Each row is a point on a tangle of strands that fork, close into loops and nearly touch. The rows are in no order.
Points whose rows are less than 64.9 apart are linked; no others are. Some points are linked to none.
k576: [ 24  22   4   7 -18  16   7  25  15 -10  30   1  31  10   5  13   5 -21
   9  -1 -16]
k754: [ 13 -30  25  31 -26  25  27  21 -25  -3  26   1 -15   5   6   5  17  -8
 -26  -1  -3]
k191: [ 22 -20  -6 -23 -11  32  -5  -4  -1   5   8  -7 -37   8  12  14   6  -6
   0 -14 -19]
k452: [  3  18  12 -29  -5  -7  -5  43 -18   4 -26  -6  12  -8 -11  10  23  24
 -15  12   2]
k696: [-14 -22  -5 -12   2   5 -17 -10 -16   5 -27   8  15 -24 -38  -7  25   0
   7  13  -3]
k874: [  7   4 -22  10  22 -13  -7 -23   5   7  19  27   2   3 -29 -26 -28  -7
  -7  -4  -6]
k760: [ 23   8   0  31 -10   9   6  17   1  -6  -1   9 -14  -4  38 -17   8   8
 -13  17   6]
k247: [  9  13 -20  -8  -9   3  -1  53  10  12  26  -2  -8   2  25  21  -3   4
 -12 -14  10]
k533: [ 23  -1  29  -3 -16   1  17  27 -16  19  -1   9   4 -19 -11 -22   3  14
  -7  -6  15]
k355: [-28 -11   1  12  -3   4 -15 -39 -23  -5 -11  -4 -18  -8  -7  -8  -1  24
  -1   7  13]
k656: [ 28  -9  29  10 -16  22  24  33 -13  17  26   3 -15 -17   1  -4   2 -13
 -13 -10  -4]
k526: [-19  -1  22  -6 -10  -9  15  32  24  18  -1   5 -11  -3 -28  15 -24  -9
  12 -15   3]
k625: [ -1  12   6  -8  20  -6 -18  22 -28 -10 -38 -12   3   8 -25  18  37  12
  -9  18  10]
k839: [-18  13 -24  -7  28 -22  -7 -30 -16   0   3  16  -8  -4 -35 -17 -24  12
  -3   7 -11]
k410: [-47  -2 -26  10   5  -3 -13 -27   5  20  15   0  15  -7  21  -1  12  -8
  -4  12   1]
k336: [ 18  10  12  -2  -6  -7   2   4 -16  -9  39 -28  13 -10   9  -2   3   6
  23  19  11]
k470: [-17   8 -13  28   8   9  -8 -45 -31   9  -4   6  -8   9  11 -22 -10  25
   1  -3   8]
k261: [ -9  23  16  -7  -8  -6 -12   4  -1 -12 -21   9  30  -9 -27   2  13   2
  23  35 -14]
k729: [ 27 -18   7  37  -1  24   5  19   9   0   7  12 -15 -12  20 -17  14 -14
  -2  24 -22]
k539: [-30 -18 -20 -10  -2   4   7  -5 -14  11 -43   0  15 -15  -9  14  31   1
  14  16   2]
k602: [ -5  -2 -18  32   6 -12  -1 -15   0   2   8 -19  -7  15  20  -6 -19  11
 -13 -25  33]
k216: [  0 -24  11   4 -14   8  -1  23   7 -20  34  18  15   2  41  17  10   9
   8 -12  19]
k921: [ 26  -7  -9 -33  -5  12  -3   1   0  13   3   3 -31  -6  32  -1   6 -10
 -25  -7   1]
k619: [ 29  -6  31 -19  -6  14  -7  20  27   4  -4  11  -2  21   6   2  -3  10
   3 -39  -9]
k634: [-13  -5  -3  -2 -15  -2  -8 -25 -18 -31 -37   4 -13   1  -6   1  13  26
 -19  15   7]
k852: [-14 -15 -16 -22  -7  14 -11 -26  -3   6  38   6   2  13  -3  19  11  -4
  20  10 -16]
k670: [ 36  -3  22  12 -14 -10  20  14 -26 -11  26  -3  11  -3   1 -20   7  20
   6   9  24]
k862: [ -4  16  27 -13  -5 -13 -20 -12  -7  22   5   3  26  18  -2  -6  19 -18
 -17  10  21]
k312: [  1   0  25 -11 -11  -3  -9  19   9  11   3   9  23  -9 -26  -3  15   8
  20  13 -12]
k437: [ -7 -17  -2  -7 -11 -25  24 -21  26  -2   2  -1 -16  16  -1   9   1 -20
 -30   1  -2]
k527: [ 21   9  10   3 -21   2   2  29   4   7  31   9  15   1 -20   1  17   9
  -1  14 -13]
k968: [ 15 -47  25  12   6   3   7   3  -1  -8  29 -15  -1  16  40   6  22 -18
   1  -6   6]
k655: [  9   6  14  15 -18  10   7  18   3 -13 -30  15  -5   1  31  -6   4  25
  -1   0   6]
k369: [ -9  35  -3  20  10 -11   7 -20  11  24  -2  15  -2  18 -11 -13 -15 -21
 -14  27 -14]
k366: [ 11  -2   0  19 -10   8   9  48  21   1  27  -3 -13  13  -4  22   0  -8
 -24 -18 -13]
k233: [  8  -4 -25   2  19  -2  26  -9   1  35  23  -5  -3  10   2  -4 -16 -23
   6 -11  -6]
k26: [-16  10  13  -6   9 -10 -19   0 -13 -26  -7  -2   8 -32 -11  -6 -20  14
  15  -1  29]
k672: [ 12 -23 -12  21  37  -2  29   6  -4  21  30   3   8  23  20  -4 -14 -34
  16  -1  -9]
k805: [  7 -40  -5  21  14   5  14   9  19   1  22  20  -9 -21  17 -14   2 -26
  -2  18 -16]
k983: [  7   8  15 -21  15  -8 -17  19  18  17 -27 -27   0 -12 -19  -6 -12 -18
  -8 -31   8]
k303: [-22   3 -22  25  15  -5  10 -10  -1  -2 -63  -2   7  11 -12   4  -4  12
  11 -10   7]
k873: [-29 -13  30 -14 -17  -3  10  28  24  -6 -21  15 -11 -12 -24  18 -10   9
  -8 -17  -6]
k48: [  9  -4   1 -36  -7  -8  10   8   8  -8 -23   5   8  14   1  14 -14  18
  29 -28  16]
k388: [ -3   9 -11  19 -14  11   3   7   5  -6 -58  13   3  13  14   1  -3  22
  15 -13  14]
k395: [ 25 -14  18 -23 -10   0  -3  -6  17 -26  16 -26  -2 -12  34   1  16  -5
  -7  -1  -7]
k464: [ 15 -22  14  -2  -9   0   3   2  19 -22  28  -8   0  11  30  10  31 -12
 -19  14 -17]
k310: [  7   2  40  11  -1  -6 -12  17  14  -9 -18  28 -11  21  22 -14  12  26
  -5  15  -5]
k617: [ 19  35   3 -24  -5 -10 -16  30  -8  11  -5 -13   7 -19 -25  -9   5   4
 -19   9  -1]
k969: [ 21  -6  -1 -24   0 -25   5   0  11 -18  34   9  14  18   9   2  -3  -6
   1  -7  10]
k466: [-17  15 -27  18  28 -15 -17 -16 -26  19 -17 -11   7   2   6 -14  -2  17
  -1   3  19]
k685: [ 30  26  -4 -17   3 -19 -16  -3  -5   8  -8  -6  -4   4 -29 -16  -8  -1
 -21   3   6]
k109: [ 34 -12  15 -10 -14  14  21  19   6  -7  -2   4  -3  25   4  11  -9  18
  26 -38   3]
k773: [-25  -4  11  -7 -28  25 -13   1  14 -14  10  -2  -9 -30  -7  17   0   7
  23   3 -14]
k38: [  6   8 -13 -30   3   4  -1  -3   1   6 -26 -11 -14 -26  24  -1  -6 -12
  -7  -6   3]
k615: [-24   4   7  13 -10   0  -9 -36  10   7 -33  14  15  23  -3  -5   2 -19
 -16 -13   7]
k954: [  1   8  15 -14 -12  26 -57  -6 -14   7  -5  11  -7  14  -5   3  14  13
  -1 -10   2]
k582: [-18  -2   8 -18  -5 -23  10  20  14 -23 -36  10   2   2 -41  17  -8   8
  -8 -14   8]
k176: [  7  31   3  10 -16   9  10  13  10  20 -24   5  19 -11  -3 -10  -9  -9
  16   3  -2]
k155: [  3 -12 -33   7  -4   1  -2  28  15  26   7  -1  -6 -16   6   4   3  -2
   1  -3   5]
k409: [-12  25 -25   4  -4   4  -8   1   0   0 -15   0  12 -14 -10   2  -2  10
  12  20  -3]
k385: [  5  -5  -4 -18 -12   4   7 -11   5  -8 -14  -3  17 -35  20 -13   3  -6
  13  -4   7]
k555: [-19  12 -26 -20  19   7   2 -35 -23   6  -3 -28 -14  -2   8  -3   0  28
  17  -1 -32]
k900: [-19  16   1  27 -14   0  16 -32  10  20 -12  -5  -6  28   0  -3  -3 -12
 -12   9 -12]
k397: [  4   7 -18  -4 -12   1  20 -17 -23  -2 -21   8 -24   8   0   3   8  24
  -8  29  -6]
k444: [-28 -25  12  15   4 -19 -10   6   6   7 -22  19   8 -11 -30  -5  19  -3
  -3  22   7]
k859: [ 24  -5  -8  35  18  -8   8  -8   8  -1   8   9  -4  -7 -13 -32 -26   3
   4  -2   4]
k521: [ 16 -17  13 -18  12 -17 -16 -17  20  -2   0 -25 -13   9  17  -7   8  -3
  -1   1  -7]
k566: [  2  11 -22  13   1  17  17 -38   0 -10  25  -8  -5  16 -12   5 -15 -11
  -4 -21 -32]
k338: [ 19  34  -1  -8 -18  17  17   3  20   3  -1  10  25   1  13   5  -6 -22
  16   3 -16]
k158: [ 12   6  34   8   6 -10  -1  -3  18   9 -10  15  -4  24  36 -17  -5 -12
  -2   4   2]
k152: [ 15 -30   8   8  10  -8  23  29  15  22  33  18   9   1   9  -6  -1 -27
  10   5   4]
k65: [-20  35   5   5  14 -10 -17  12   6  -1 -20 -18   0   7 -21  14 -37  -1
   7 -20  22]
k126: [ 10 -13  -7  19  12 -18  -8 -31   9 -10  11 -15  -7 -18 -11 -37  -2   1
 -19   3  -1]
k115: [ -9  -1  25  -1  11 -19  -6 -21   9   3 -26  17  11  22  14 -15 -11  -8
  -3 -15  25]
k735: [ -1  20  23 -13  -2 -19  -2  -1 -16  16  27 -13  24  -3  13  -9   8  -7
   7  22  28]
k537: [-19  19   8 -22 -16  11  -7 -10  10 -17   3 -15 -25 -25 -10  22 -24  -6
   1  -7  -7]
k658: [-18 -14 -21 -25   3  -7   4  -9   9  23  10  16  -8   4 -12  14   3  -7
   8  21 -16]
k141: [  7  -6  -2   7 -31  24   9   7   9 -32  24  -3  -8 -15 -15  17  -5   5
   2 -11 -14]
k153: [-14  -5 -12 -38   6 -23  14  -7   0 -14 -26   2   9   4 -17  18 -13   7
  14  -9  13]
k889: [-12   4  -7   2  10  13 -37 -10   1  18  -9   7   5 -14  -9 -12 -11 -13
  -1 -19  10]
k77: [ -1   1   5   4   0   8   2  -9  22 -25  -1   1   1 -42  22 -12  -4  -6
   7  19 -10]
k187: [ 36 -32   7   7  22   8   5  13 -25 -17  23   1  -6  22  37  -3   2 -26
  -4   6  -4]
k825: [-11  17  -3  20  24  10   7 -23  -6   7   3   4 -35  -2  -1 -13 -31   5
  10  12 -26]
k237: [-28  32  19   4 -15   5 -22  28   8  -3   6  40  17 -15 -17   3 -10  -8
 -18   7   3]
k188: [ 23 -13 -14 -12  17  -5  11 -14 -17 -12  40   5   2  24  29   3  -5 -12
  -6  -5   1]
k81: [-11 -11 -12 -12 -11  10 -35 -16   4   6  15  -4  -2  16  11  17  20  14
   3  -3  -2]
k486: [-29  -7 -17  17  10  -3   6  -2  -3 -20 -57   2  30 -12  -5   7  21   5
  15  13   8]
k288: [ -2 -20 -26 -15  10  24  -7 -24  -3   2   6 -19 -35   0  16   9  10  16
  15   3 -38]
k930: [-11  18 -20 -23   4   6   9  -1   2  -5   1 -22 -21 -35  14  13 -31   1
   6  -6  -3]
k849: [  6   7   1 -10 -19 -22  -4  -2   3 -28  11   0  18   1  -5   1   3  12
 -12   0  15]
k869: [ -6  10  22   3  47   3  -5  24 -11  -3 -43  -3   5  15 -40  21  26 -11
   9  -3   9]
k56: [-11 -32 -20  13  13  -5  -2  24  20  13  10  15 -15 -35  14   0  -5  -2
  15  14   1]
k797: [-30 -16   8  -8  -6 -10  -5   8  19  23 -10  21  -3   0  11   7  20 -12
  -2  25  -2]
k950: [-28  12   8  13  -7 -12  -5  25  24  16   2 -11  16   7 -23  16 -19  -1
  16 -25  21]
k877: [-19   3 -37 -14  22   1   3 -38 -29  21 -24  -4   8   4   4 -14  16  24
  10   5 -25]
k320: [ 14   3 -36  -1 -17  14   9 -17   7 -27  10  -3 -11   9 -15  17  -8   9
  -2 -13 -21]
k676: [  8   8  31 -22  12 -13   8  24   2  18 -45  -7  14  -7  -6  -7   7 -17
  -4  -5   7]
k501: [  2  -1 -26  -8   8   7  14 -27 -23  10 -40  21 -11   8  -5 -15   1  23
  12  11 -17]
k598: [ -8 -11 -34  45   5   7  15   3 -29 -36  38 -15  -3   9   6  18  -2   1
  -6  16  -1]
k745: [ 11 -18  -4  47 -14  19  25   4 -26 -15  22 -13  -6  22   8  11  12 -13
 -14  13  -2]
k174: [  5  -2  18 -24  -6  10 -29  12  27   7   4 -13   3   2  -1   8  -6  -7
   2 -43   2]
k465: [ -4   0  18 -10  -6 -24 -22 -10 -17 -33  -4  -9   6 -10 -14  -7   3  20
 -18  -9  36]
k423: [-24 -17 -14  46  27  -8  26 -30 -13  12  40   0   2  29  -1 -13  -2  -7
   1   7 -20]
k144: [-22  27  -5  -2  18 -19 -20  16  -6 -17 -16 -31  13 -15   4  11 -20  12
  17  -3  28]
k858: [-14 -16   1  -1  12 -19  10 -27  10 -20  17 -12 -10 -33  11 -17  -8  -1
  -5  18  -4]
k220: [ 25 -15   8  16  -8  18  24  32  -2   5  33 -18 -14  -4 -16   9 -13 -33
 -16 -20  -5]
k716: [  6  -4  -7  24  -1  10  14   7 -27 -20  47 -17   8 -13  16  11  -6   3
  18  10  18]
k251: [  4  33 -23  -6  18   6   1 -42  -8   5  13  -8   3  20 -20 -11 -23   6
   0 -29 -25]
k20: [ 18  33 -17 -15   2  -6   0 -35 -15  12  -6 -18  -3  17 -14 -10 -13   3
 -19 -12  -2]
k390: [-11  10  14 -20   2   6 -46 -10 -21   8 -14   5  14  18 -23   9  30  -6
 -19  -4  11]

A fork is a point with three links, a tip a point with one. Leave the first point through the second and follow the links. Name the first fork or tip that comes.
k452 / k617: k38
k537 / k773: k869
k873 / k582: k676
k655 / k388: k336
k954 / k81: k655

A tip is a point with one link. Name the tips that can be reached along the links from each point below, in the order of the rows.
k48: k521, k676
k247: k369, k233
k251: k839, k466, k869

Name the points in between on the shortest way along the links from the first point to the second, in order.
k539 / k862: k696 > k444 > k797 > k658 > k852 > k81 > k954 > k390
k158 / k670: k310 > k655 > k760 > k729 > k805 > k56 > k155 > k247 > k366 > k220 > k656 > k533
k874 / k320: k859 > k126 > k858 > k77 > k385 > k38 > k930 > k537 > k773 > k141
k395 / k174: k464 > k968 > k187 > k188 > k969 > k849 > k465 > k26 > k144 > k65 > k950 > k526 > k873 > k582 > k153 > k48 > k109 > k619
k930 / k355: k38 > k921 > k191 > k288 > k555 > k877 > k501 > k397 > k634
